Each row is a point on a tangle of strands that fork, close into loops and nearly touch. The rows are in no order.
(in the rows, 128 means zero)
Two points are linked if the straight distance between their rows is under 93.4. Some points are linked to none.
nuvuz: [122 169 131  97 143 142 122 136  66 141 113  91 105 149 168 142  92 137
 112 180]
vagen: [134 132 119  99 122 114 168 140 149 107 114 132 114 128 140 127 135 141
  98  93]
tas: [188 101 113  73  68 129 177 125 153 116  81 149 128  81 118 125 105 117
 121 119]
sugeb: [124  90 116 132  85 121 138  57 180 129 132 143 162 101  38  81 119 140
 107 120]
Fipi: [106 109 134 123 180 181 150 134 153  66 205 128 144 137 139 159 128 163
 135 139]
lom: [142 106 170 127 180 132 202 146 157 102 142 153 140  98 130 143 141  70
 145  76]
tebo: [182 107 120  63 126  95 143 158 126 120  86 155 148  91 174  92 164 154
 161 103]
mag: [175 116 159  84  87 146 124 113 122 128  89 135 177 109 120  65 151 175
 107 106]
Batif: [ 71 139 166 186  85 132  85  78  98 155 120 114  86 149  77 167 101 152
 124 194]
seva: [ 65 162 121 170 104 117  78  77  94 142 130 110 126 152  52 131  91 163
  94 146]
keze: [102 147 108 192 167 120  83 142 119 125 185 153  95 158  96 160 122 145
  87 138]
kolo: [109 131 117 123 171 170 132 139 116  84 169 110 138 149 124 142 126 164
 107 132]
Veb: [132 140 134 129 100 145 109 130  63 157  95  79  99 135 173 156  95 151
 149 161]
kan: [167 121 110  82 142 138 132 174 180 119 105 148 148  70 137  92 147  56
 146 105]
mebi: [161 106 118  54 117 120 187 129 170 108 103 147 134  73 156 110 112 116
 136 104]
kop: [117 107 130 142  97 148 126  69 169 114 159 119 179 145  57 103 112 157
 110 112]
Gurik: [ 98 171 125 145 116 180 112 115 128 117 132 136  58 158 141 171 100 118
  82 148]
zupe: [139 127  99 106 150  96 145 141  71 112 123  69 115 129 144 151 117 171
 137 139]
nini: [114 153 144 193 120 175  89 109 140 132 176 119  88 136 122 172 112 154
 127 166]
bipiz: [138 153 103 153 107 188 111 111 114 116 147  90 128 130 146 155 105 152
 127 146]
Dag: [211  65 140 114  96 110 146  99 145 142 125 142 174  99  55 107 111 104
 152 139]
valat: [133 108 131 150 122 138 151  93 172 112 126 141 138 138  90 112 122 147
  93 103]
Feli: [125 151 129 118 149 127 157 150 147 149 140  99  91 125 177 166 108  60
 132  79]
likiz: [200  94 190  57 133  87 147 161 130 119 129 191 159 114 115  83 155 102
 142 114]
suvo: [187  99 125 119  89 130 154 135 119 194  95 124 133 108 132 140 105 110
 156 100]
sesi: [108 137 122 129 214  93 137 142  87  93 160 114 131 140  81 131 147 167
 101 132]
babiv: [110 143 107 164 111 111  88 126 103 162 105 112  55 125 106 166 110 138
 111 187]
fero: [150 100 153  95 175 103 194 154 154 126 115 159 138  85 140 103 149  72
 167  90]
zov: [ 92 143 157 140  95 151 129 106 100 130  89  99  95 151 134 158 111 147
  88 153]
Razik: [175  90 149 131 153 136 157 118 170 118 161 135 174 122 108 118 160 112
 141 114]
vata: [120 153 121 132 143 122 110  99  62 114 129 103  98 135  97 148 103 175
  86 172]
zefu: [130 112 177  91 161 114 171 160 142 134 106 154 150  76 158 119 127  37
 196  62]
diza: [114 135 143 157  55 116 112 102 139 160  82 145 120 139  88 101 145 115
 105 118]
rosut: [205 102 146  43  82 116 138 164 130 157  85 183 129 104 126  94 113  97
 115 109]
Sov: [108 134  92 186 146 109  81  95 150 129 169 122 163 153  78 118 135 157
 150 133]
noni: [221  73 134 105 104 140 162 112 142 163 119 124 152 100 100 128 120 116
 162 111]
vofi: [130  84 129 112 161  81 186 134 134  99 117 138 168  90 162 121 167 133
 182 123]
tak: [135  88 110  96 129  77 173 117 126 104 111 130 146 104 134 111 157 156
 141 139]
Zapem: [163 111 141 158 109 116 129 126 143 177 123 126 138 129 114 121 158 120
 133  95]
Kiti: [ 67 179 129  97 162 156  97 182 104 118 150 109 128 152 200 125 119  87
 109 130]
riva: [ 93 175 118  91 125 166 120 165 114 105 129  99 122 161 205 129 113 125
 102  99]
nilek: [ 76 111 142 138 204  95 149 120 117  87 170 141 163 163  88 120 148 178
 122 137]
Soguv: [171 113 141  59  84 132 122 136 138 111  76 145 155  98 162  85 141 165
 137  92]
Fozef: [114 116 140 115 107  89 129  95 129 100 122 122 171 135 120  70 155 200
 135 114]
zanid: [143 127 129 110 144 130 158 146 143 136 153  72 100 120 166 173 103 112
 140 106]
Mig: [122 116 120 138 143  98 128 126 157 100 127 128 189 128 113  85 180 157
 127 118]
botu: [155 123  89 109  66 152 142 113 144 141  81 151 107  84 113 128 109 103
 117 131]
ropa: [136 127 158 107 110 116 145 149 116 145 108 119 148 133 184 129 145 147
 139  93]
Dap: [110 122  79 146 149 119 111 117 160  73 170 136 118 129  87 146 131 165
 116 162]
tuze: [165 109 145 110  67 113 134 124 104 210  60 113 129 129 167 164  94 115
 154 121]
Roruf: [139 106 122 169  92 132 115  75 128 165 120  97 171 126  92 118 115 163
 156 112]
Lamag: [ 91 116 178 137  65 139 126 121 116 156  71  99  83 172 150 145  97 118
 115 160]
nisem: [118 124 141 114  80  94 127 115 139 154  67 144 126 140 102 106 126 157
  85  95]
nane: [101 167 130 158 160 129  80 140  93 165 121 109  63 162 121 161 102 129
 112 198]
repi: [227  78 177  60 110  88 134 127 122 131 119 180 188 103  97  79 135 128
 117 133]
mudu: [124 155 125 147 106 172 104 143 135 152 121 128 150 161 191 110 136  94
 136 119]
tum: [115 153 144 147 183 102 127 172  83 130 143 115  95 137 147 158 117 105
 150 106]
kib: [ 58 154 125 140  77 131 100  55  96 129 132 102 147 116  50 118  95 178
 128 123]
saniv: [107 115 168 140  59 107 120 126 106 172  54 121 130 170 156 150 124 121
 142 159]
libig: [176  92 116  82  85 119 149 110 169 113  95 164 121  89  96  83 143 127
 119 114]
Lolo: [165 101 155 151 107  96 102 144 124 205  92 146 148 154 126 114 150  99
 156 112]
kamu: [139 162 116  95 158 111 149 151  93 130 142  72 122 138 172 166  99 126
 148 120]
Giros: [107 156 129 195 139 136  70  95 123 146 189 137  86 145  81 164 102 178
  94 166]
sus: [142 130  92 169 148 138 123 112 154 136 168 115  67 104 128 171 114 129
 125 133]
sizim: [158  93 147 117  80 125 127  94 137 126 105 149 193 107  87  54 143 143
 115 114]
Noto: [156  55 144 114 132 102 199  94 147 129 134 166 172 111  91 100 175 100
 154 163]
gasur: [211  71 164  89 112 105 137 112 129 121 122 163 185  97  54  60 145 102
 128 153]
Kuv: [123 145 113 110 122  78 133 113  80 119 109  87 115 146 106 133 120 174
  98 136]
gog: [124 154 134  83 108 132 128 160 109 133 101 112 126 141 208 111 129 111
 128 107]
guku: [ 81 152 132 122  72 182 106 118 125 136  87 102  61 127 150 157  82 102
 126 177]
Zuzun: [159 108 118 153 135 121 144 145 173 133 141 142 138 117 103 124 164  95
 136  99]
Nufav: [193  86 155  62 141  73 148 165 154 147  97 174 161  89 152  92 160 109
 157 110]
zefut: [ 95 149 140 120 183 126 123 174 126  96 136 137 134  95 172 126 128  67
 170  62]
toz: [213  94 153  76  90  79 122 165 128 181  90 185 137 120 121 121 135 123
 135 107]
zunut: [ 88 126 135 190  77 136  86 108 124 149 106 126 126 162 108 115 146 122
 112 137]
sofe: [103 155 113 173  91 161  99 128 132 136  96 121 120 161 158 121 141 123
 114 139]
dobun: [148  61 133 106 151 101 228 101 150  99 132 137 158 115 139 116 167 111
 173 134]
dadet: [123 150 117 143 164 175 121 118 105 100 200 115 105 149 117 175  89 179
 101 143]
Nipi: [144 114  82 148  92 142 138  91 141  91 129 116 148  93  99 128 125 156
 137 144]
nepug: [175 103 166  96  87  80 140 144 133 193  85 152 157 119 135 114 148 147
 142  82]
Sev: [159 140  72 152 114 156 125 115 189 124 142 139  87  93 111 153 112 120
 124 129]
Kof: [110 150 154 183  96 187 113 104 142 155 142 114  78 160 131 175 114 124
  98 142]
mefar: [133 130  93 190 105 132  98  97 133 149 157 112 150 127  93 137 133 150
 129 123]
tudeb: [ 92 188 106 113 102 183  93 117 106 125 120  83  87 126 172 162  73 117
 125 191]
Vokol: [104 140 126 133 158 106 160 147 148 100 141 145 138 145 128 116 154 125
 105  77]
gota: [137 105 163 153  59  96 108 110 118 207  78 127 144 164 133 125 138 115
 147 135]
tizu: [ 70 161 140 173  94 158  85 112  75 119  98 112  85 152 109 154 104 145
 104 180]
vuted: [ 97  84 109 134 159 166 169 111 177  74 170 171 157 124 127 136 151 122
 153 156]
Vono: [170 115 109  38 124 131 134 157 155 131 114 159 148  80 158  85 124  86
 130  94]
nube: [163 101 154  84  64 105 148 116 130 141  78 167 126 108  93  93 122 145
 101  87]
Lofir: [110 152 129 153 122 100 100 116  83 153 141 101 157 158 104 116 142 163
 137 138]
bop: [123 125 157 121 115  53 135 138 112 136 109 132 147 135 155 106 164 156
 123  82]
per: [123 132 125 149 190  80 141 162 116 108 133 132 113 133 128 146 149 122
 129  88]
fuf: [ 97 167  94 119 211 130 119 175  99  92 160 113 118 105 176 141 116 105
 152 116]
godos: [120 147  59 154 122 132 103 132 168 104 148 159 102 113  99 142 131 149
 102 137]
Mefe: [104 181 126 157 194 160  97 178  64 125 153 137 124 162 160 133 142 116
 127 141]
zup: [100 113 153 127  67 169 118 117 144 170  75 110  85 148 178 147  89  79
 137 162]
vab: [127 170 114 176 157 149  80 154  99 131 172 105 131 163 143 136 139 144
 141 149]
birad: [124 138 116 102 148 141 157 143 120  78 139 101 129 136 164 135 131 153
 114 116]
dup: [ 72 167 130 140 171 178  84 169  93 139 152 148 104 179 161 152 123 113
 118 185]
kude: [ 89 168 149 156 152 169  77 130  77 144 125 129  71 145 123 146 106 131
 104 243]
rif: [134 148 113 164 110 111 108 120 135 163 132 112  75 129 129 166 118 107
 124 140]
zek: [114 158  70 144 155 150 102 152 117 106 144 137  90 133 131 134 123 141
 106 153]
Fopi: [134 138 167  72 160 118 152 165 116 158 132 131 144  93 185 125 122  66
 166  53]
fav: [161  90 112 141 107 140 153  93 132 131 121 103 177 111  81 109 138 167
 142 130]
lotos: [133 145 114 102 122 159 124 163 155 130 128 138 126 117 167 117 137  55
 114  81]
Zaru: [ 85 151 135 164 126 153  75 109  83 133 103  99  58 128 104 147  95 131
 144 250]
Gumot: [143 134 116 112 154 145 151 153 165 109 131 139 160  98 166 110 139  87
 145  93]
leki: [ 88 132 136 138  96 140 118  62 122 110 136 108 159 148  75 126 103 189
 106 114]
vufa: [158 147  94 107  85 154 124 154 149 138  96 136 107 113 158 107 126  98
 122 112]
vazab: [ 89  86 106 126 165 137 205 121 164  64 153 170 156  97 150 122 176  84
 164 147]
Dogi: [115 106 103 173 145 112  90 133 147 113 154 136 157 141 111 122 178 157
 135 104]
vato: [100 122 160 148 199 147 152 155 161 101 146 164 144  99 147 122 143  71
 163  51]
Luf: [134 150 117 139 133 112 135 140 149 166 112 110  63 139 160 162 133  76
 124 115]
Dosof: [184 139 148  80  83 146 121 149 149 159  79 163 120 111 152  94 123  85
 117 116]
Mep: [112  93 136 131 176 112 184 128 150  79 120 164 177  83 152 102 199 100
 182 137]
der: [ 90 154 111 112 153 127  97 162 118 152 126  98  81 131 186 151 108  73
 136 165]
Dogon: [ 91 137 128 161 138  89 108 112 111 133 145 102 110 163  63 127 101 176
  84 132]
luku: [128 122  75 119 160  89 145 137 116  72 115 129 129 113 138 108 150 170
 137 148]
govu: [141 132 114 130 172 129 137 103  92 110 174 107 104 120  92 161  89 179
 102 160]
Lud: [126 142 141 169 102 122  97 117  71 158 113  83 117 145 113 142 111 145
 149 158]
bemo: [ 99 158 133 132 171  98 100 180  84 159 133 113  71 147 165 156 135  99
 146 159]
loke: [112 149 139 178 187 149 102 137 139 123 194 139  93 158 126 172 130 143
 117 118]
zizak: [132  83 130 153 162 135 169  87 180 110 166 150 175 125 107 118 164 134
 159 152]
guvu: [123 136 129 165 192 151 134 139 176  95 219 137 110 125 147 187 116 121
 131 116]
fivo: [ 73 163 132 144 129 183  90 151 124 119 145 112  86 181 178 139  98  97
 105 194]
galuk: [111 139 131  78 137 105 147 168 120 155 113 112 122 137 212 126 122  84
 160  76]
kiz: [ 91 134  68 138 131 109 101  81 135  93 162 154 136 115  63 122 115 179
 120 150]
Ropin: [117 161 128 155 152 112  99 144  86 111 137  98 140 174 137 120 149 155
 133 118]
Sem: [148 114 143 137 105 166 131 104 172 124 138 168 166 154  82 101 160 110
  90 112]
kesam: [111 121 123 109  80  92 117 108 122 109  94 130 148 114 106  91 134 178
 105 101]
viraz: [ 91  90 125 133 162 107 155  81 147 108 171 109 166 151  84 127 130 181
 125 130]
pelak: [114 171  78 137 160 142 107 166 130 118 148 112 109 125 169 147 130  92
 143 141]
pivev: [ 76 186 137 126 199 128  95 183  77  97 162 126 117 131 166 124 121  95
 130 133]
mani: [118 133 114 136 174 196 146 144 182  93 201 120 138 125 166 158 126 122
 132 106]
selar: [178 111 147 123  83 172 112 105 137 129 131 142 181 134  85  82 138 115
 119 117]
tora: [ 99 133 121 161 189  72 131 120 109 132 177 117 120 153  70 138 131 165
  84 120]

A piece is all that can be reached along the links. How many separate loops has the piece of each point below (a circle has one, a figure eight two, a Y none), and how many tips (points with one link)?
kib | loops 0, tips 3
fero | loops 1, tips 7
Razik | loops 0, tips 4
nepug | loops 1, tips 3

How many points has the smallest loop of links through each point below? Write none if it is on no loop.
zek | 23
Soguv | none
Gumot | 8
keze | none
gota | none

A fork is a point with three links, a tip a point with one. Leave the first point through the second and follow the links. Name the first fork or tip that comes.
Nipi / fav | nisem
dadet / govu | rif
Soguv / tebo | tuze
gasur / repi | kop
saniv / gota | vofi
Gurik / Kof | kolo
vofi / Mep | Lamag
